Each row is a point on a landscape with many valleys, with its height.
From any point a ball takes the steepest step (drop divided by distance) to one of its 2 nearest points. It stops when none of these is lower. Distance is the straight distance between rows; heights are no part of it.
K712: [  1 -23  57  11  -7 -39  34  21   8 -21 -30   1  15   9  -8 -41 -29  38
   8   4  -9]  height 4.81
K480: [-22  56  29  -5  11  38 -45 -27   7   2 -47 -34 -26   2  -8  -5   3  54
 -17  26   9]  height 1.42
K226: [  7 -15  35 -13   1 -25  22  17  22   0 -39  10  21  11   6 -16  -8  29
  13  38  -4]  height 5.13
K228: [ 24   8 -44 -10  17 -21  30   8  17 -51  -7  -8 -17  23  24   8  45 -28
 -32  46  -9]  height 6.78
K336: [  5  31   9 -36  34  34  23 -13  10  32  -4  21  -8   3  11  65  34  21
   6   7  41]  height 2.71
K990: [  3 -17 -29  -4   9  22  20 -37 -19  29  14 -25 -23 -15  43  -5 -60 -11
   0  13 -31]  height 1.20
K130: [ 23 -26   1   3  -2  -2  54 -12  -8  21  53  16  29 -24 -12  17   2   7
  30 -61  13]  height 3.09
K595: [-12  -2   3   2   7 -12 -19 -31 -64   7  29 -23 -37 -22  16  26 -50 -22
  -6 -45  13]  height 2.53
K654: [ 30   4 -13   0  13 -14 -57   0 -37   1   5  12 -12  28  -3 -16  10   6
  38 -37  18]  height 1.78
K556: [ 15 -33  30  14  -4 -25  14  -5  -9  -9 -18   3   1  19 -11 -54 -60  35
  21  -5  32]  height 4.45
K755: [  1  -8 -11   1   5  25 -22   9  -7  39  22   2  28 -10  -3  25   8  -8
  33 -28  -4]  height 2.27
K793: [-21   9   8  25 -19   8 -22 -23 -20 -14  -1 -19 -22  -3   4 -38 -42  15
 -15 -10  -6]  height 3.33
K233: [  5  -3  -9  -3 -24 -29  39  -2  26 -31  15   3   9  -5  -5 -25  17  -1
 -37  15 -43]  height 5.74
K523: [  9  27  -4  -6  23  50 -37 -10  16  39 -17 -31  16   1  14   0  50  27
  40  22 -43]  height 6.82
K814: [-29 -31  43  12 -54   1  -4 -16   2   0  11  51 -16   5 -47 -39 -40 -21
   9 -24  11]  height 3.20
K670: [ 16  -9  37  31   9  -7 -27  20 -15   6  -1 -16  19  11 -11 -29  22  13
  64 -29 -26]  height 1.96
K802: [-13  -9  -7 -10  15  31  46   0  27  11 -39 -21 -11   6  19  10 -52  -5
 -26  51  -9]  height 3.73
K550: [ 33 -20  57   9  21 -23 -11  19 -14  15  -7  13  19  20 -19 -16  38  15
  80 -31   0]  height 2.21
K557: [  3 -20  21   7  14 -24 -63  15 -51  16   1  -1  -8   6   2   9 -13 -34
  43 -42  -5]  height 1.26
K132: [-15  10  21   0  21 -25 -19  59 -19 -20 -24 -10  11 -13  31  51  29 -25
  -7   6   9]  height 3.47
K573: [ -3   2  68   8  19 -25  19  26 -21  -6 -12   0  16  -9 -14  31  12  25
  22 -41  23]  height 3.10
K664: [ 18  31  -1 -15  33 -27  -8   6 -23 -32 -19   5 -21   8  28  28  26  21
  -6   4  53]  height 7.58
K306: [-35  -2 -11  40 -20  18   6 -17 -47   2  41 -21 -20 -40  12  11 -55 -11
   1 -48  26]  height 1.66
K977: [-17  17 -31 -10  10  32  36   8  22 -28 -11   4 -28   7  -2  42 -11 -27
 -67  21  16]  height 4.51
K153: [-34  40 -23  -3  17  27  -1  -6  11 -26  -9 -18 -32 -10   4  21   2 -20
 -77  14 -20]  height 5.00
K951: [ -2 -11  -8  -2  19   0  30  -3  -9   3 -18 -31 -11   0  34   1 -77   2
 -21  31   7]  height 2.89
K482: [ -6 -26   8  19 -51 -10 -34  13  23  12  12  24  28   7 -35 -45  25 -19
  27  -7 -40]  height 1.71
K871: [ 11 -29  11 -34  -9 -27  59  10  24  30  11  23  37  -9  -8  41  27 -21
  17  20  -1]  height 4.00
K862: [-32  12 -14  19   5  38  27   3  26 -11 -20 -38 -11 -14  16  -8 -31 -10
 -55  37 -41]  height 4.39
K757: [-43 -22  42   4 -51 -15   3 -13  -3 -16  10  40 -19  -4 -44  -4 -48 -18
 -31 -25  39]  height 3.48
K434: [-29  -8  10  -3   9 -20 -19  53  -2  -7 -32 -14  20 -11  26  30   2 -39
 -19  34 -17]  height 2.73
K311: [ 37  16  -4 -30  33 -19  -5 -28 -21 -10  -9  -2 -31  16  21   0  -1  33
   1   8  26]  height 7.42
K764: [-17   9   8  -6  -7 -21  15  24  34 -22 -16  -2  18   1   6  38  89 -42
 -17  52 -27]  height 4.98
K673: [ -7   3 -12   5  -8  -9  32 -14  24 -31  -2 -28 -11 -13  21 -35   3  -3
 -55  42 -67]  height 5.12
K866: [  1  14   6 -10  26 -15 -55   1 -37 -13 -22 -32 -26  -7  33   6   1  -6
 -12   5 -18]  height 4.27
K323: [ 29  -7 -48  12 -17  13  -3 -25  21  33  38  -5  36   8 -15 -44  30  12
  45  -2 -24]  height 6.24
K691: [-26  -8  18 -16 -34 -25  22 -10  -1 -21  13  34 -11 -15 -22  13 -17 -14
 -52 -21   8]  height 4.12
K250: [ -4 -13  -3 -26  -5 -18  45  17  32   4   2   1  19   3   1  53  46 -51
 -10  45 -27]  height 4.52
K212: [-13 -22   9   6 -32  22 -19   5   6  46  20   7  37 -12 -17   1   5 -19
  37 -17 -36]  height 2.00
K709: [ -2 -17  -1 -21  10 -37 -25  -5 -57   7   7  -6 -28  -9  17  35 -48 -34
 -18 -24  22]  height 3.13
K381: [-21  -8  27  12 -23  11 -14 -32 -10  11  17  20 -23  -3 -17 -26 -32   1
  12 -20 -15]  height 2.90
K29: [-22  28  -4 -10 -25  42 -31  -7  40  10 -30  26  -9  14 -35 -18 -26  31
 -29  23  32]  height 1.62
K449: [-17 -31  30  -6 -26   6   6 -11  -2  37   5  14   5 -15   5   3 -41  -7
   6   1 -27]  height 2.45
K465: [ 22 -35  -2   5 -37 -12 -34   0  11   8  16  41  16  25 -36 -57   8 -11
  37 -16 -11]  height 1.91
K759: [ 54   6 -25 -25  15 -29 -10 -25  -2 -20 -11   1 -22  26  28 -34  31  22
   6  31 -21]  height 7.25
K748: [-17  47  39 -23   0  23 -14 -45   3  -2 -18 -15 -38  -2 -20  17  -4  41
 -38  10  21]  height 1.79
K354: [-21  22  -1  32  10  -5 -33   4 -28 -24 -10 -38 -15 -12  16 -11 -20  11
 -22 -11  -7]  height 3.81
K293: [ -2  13  17  14  17 -10   0   6 -23 -13   2 -13   3  -1 -12  14 -19  25
  11 -46  51]  height 3.74
K124: [  2  40 -15  -5  32 -26  16  11 -17 -53  -8  -9 -25  -3  22  35  21   7
 -43   2  38]  height 7.79
K699: [  6  31 -50   8  12  48   1 -21  36  -1   0 -23  -7   7   5 -18  40   7
 -16  28 -37]  height 6.59
K423: [  0 -16  27  26  16 -27 -53  47 -39  -1 -10 -23  17  -2   7   7   6 -15
  46 -33 -14]  height 1.60
K152: [-22  40   6  -8  -4  23 -65  12  16   2 -48   9 -13  20 -16  -9  17  25
 -18  22  22]  height 0.96
K189: [ 11 -18 -25 -20  10 -38 -45  12 -36  -9  -3  -1 -18   1  34   5 -18 -43
 -12   7  -9]  height 3.89
K601: [ 17  39 -26  -5  44  44 -10  -7  14   3 -17 -37 -12   7  36  13  55   7
  13  38 -27]  height 6.73
K298: [ 37  -2 -45  11  13  -1  63  25  37 -20  10   5  29  14   6   1  51   7
   8  24  42]  height 5.79
K205: [-21 -14  -9  39 -10  40  -7 -15 -32  21  37  -1 -16 -17  -4  -4 -55 -13
  30 -53  40]  height 0.69
K340: [ 26  -7  -2 -10  12 -16  47  16  21 -14 -20  20  20  15   8 -10  13  31
  14  30  23]  height 5.40
K21: [ 17 -19   5 -25 -10   4  55 -11  18  34  42  28  37 -22 -17  32  30   3
  18 -24   0]  height 3.56
K443: [-28  -5  21  17 -53 -25  20   8  24 -25  16  37   6 -15 -35 -30   7  -5
 -44 -13 -30]  height 4.99
K87: [  7  26 -37  29  -3  34  -5 -12  15   8  21 -21  12 -10  -6 -40  19  26
   5  -1 -39]  height 6.41
K34: [ 18 -19  -4  -2  18   5   2   0 -33  34  39   3  15 -22   1  34  -8  -8
  30 -52   4]  height 2.58
K6: [-29  -6 -33  -9 -11  32  35  12  24  -2   6  16  -1  -8 -10  39 -40 -35
 -52   5  32]  height 3.61
K641: [  8   0 -33  -5 -12 -40  28  25  20 -56   6  21  -1   5   1  -3  37 -24
 -51  19  -6]  height 6.34
K680: [ -6  51   1 -30  20  43   5 -42   8  13  -8   0 -24   1 -16  41   7  44
 -23  -1  45]  height 2.20
K173: [-14   1 -37 -15 -13  46  -9  -2  25  18 -11  26  -3   3 -18   4 -37  -6
 -27   9  47]  height 2.42
K47: [-24   3  15   0 -12  -5 -47  35  10  14 -30 -10  24   0   6   3  15 -12
   4  22 -31]  height 1.92
K237: [ 32  -6 -43  15   1 -14  36   6  24   4  34 -11  41   3  -4 -17  50   8
  30   3  -5]  height 6.09
K155: [ 39   0 -53  -4  11 -24 -10  -1   8 -31  -3 -16  -1  24  27 -31  42 -10
   7  40 -28]  height 7.09
K415: [ 15 -13  39  12  10 -25   7 -18 -28 -13   0 -12 -10  18 -24 -19 -51  30
  22 -33  56]  height 4.18
K332: [-25  -1  10  16 -43  -2 -40  37  29   1 -12  19  29   2 -31 -27  30 -11
  -4  16 -31]  height 1.33
K766: [  8 -11 -46  -6  -5  45  24 -44   3  37  38  -4  -6 -13  21  -4 -31 -17
   4   5 -31]  height 2.33
K690: [ 12 -15 -51 -17 -11  44  16 -44   3  40  46  24  -2 -10  -3  -9 -25 -10
   7 -24   8]  height 2.99
K338: [ 44 -22 -10  10   5  -6 -29   0  -3  -3  12  27  11  29 -27 -50   4  15
  55 -40  31]  height 2.22
K944: [  6  -5  59  11  17 -26  14  42  -8   9 -11  10  36  -5  -1  30  38  21
  58 -15  21]  height 2.63

Where does a ball stop that starts at each point below?
K523 => K557
K124 => K990
K415 => K557
K673 => K990
K664 => K990
K153 => K990
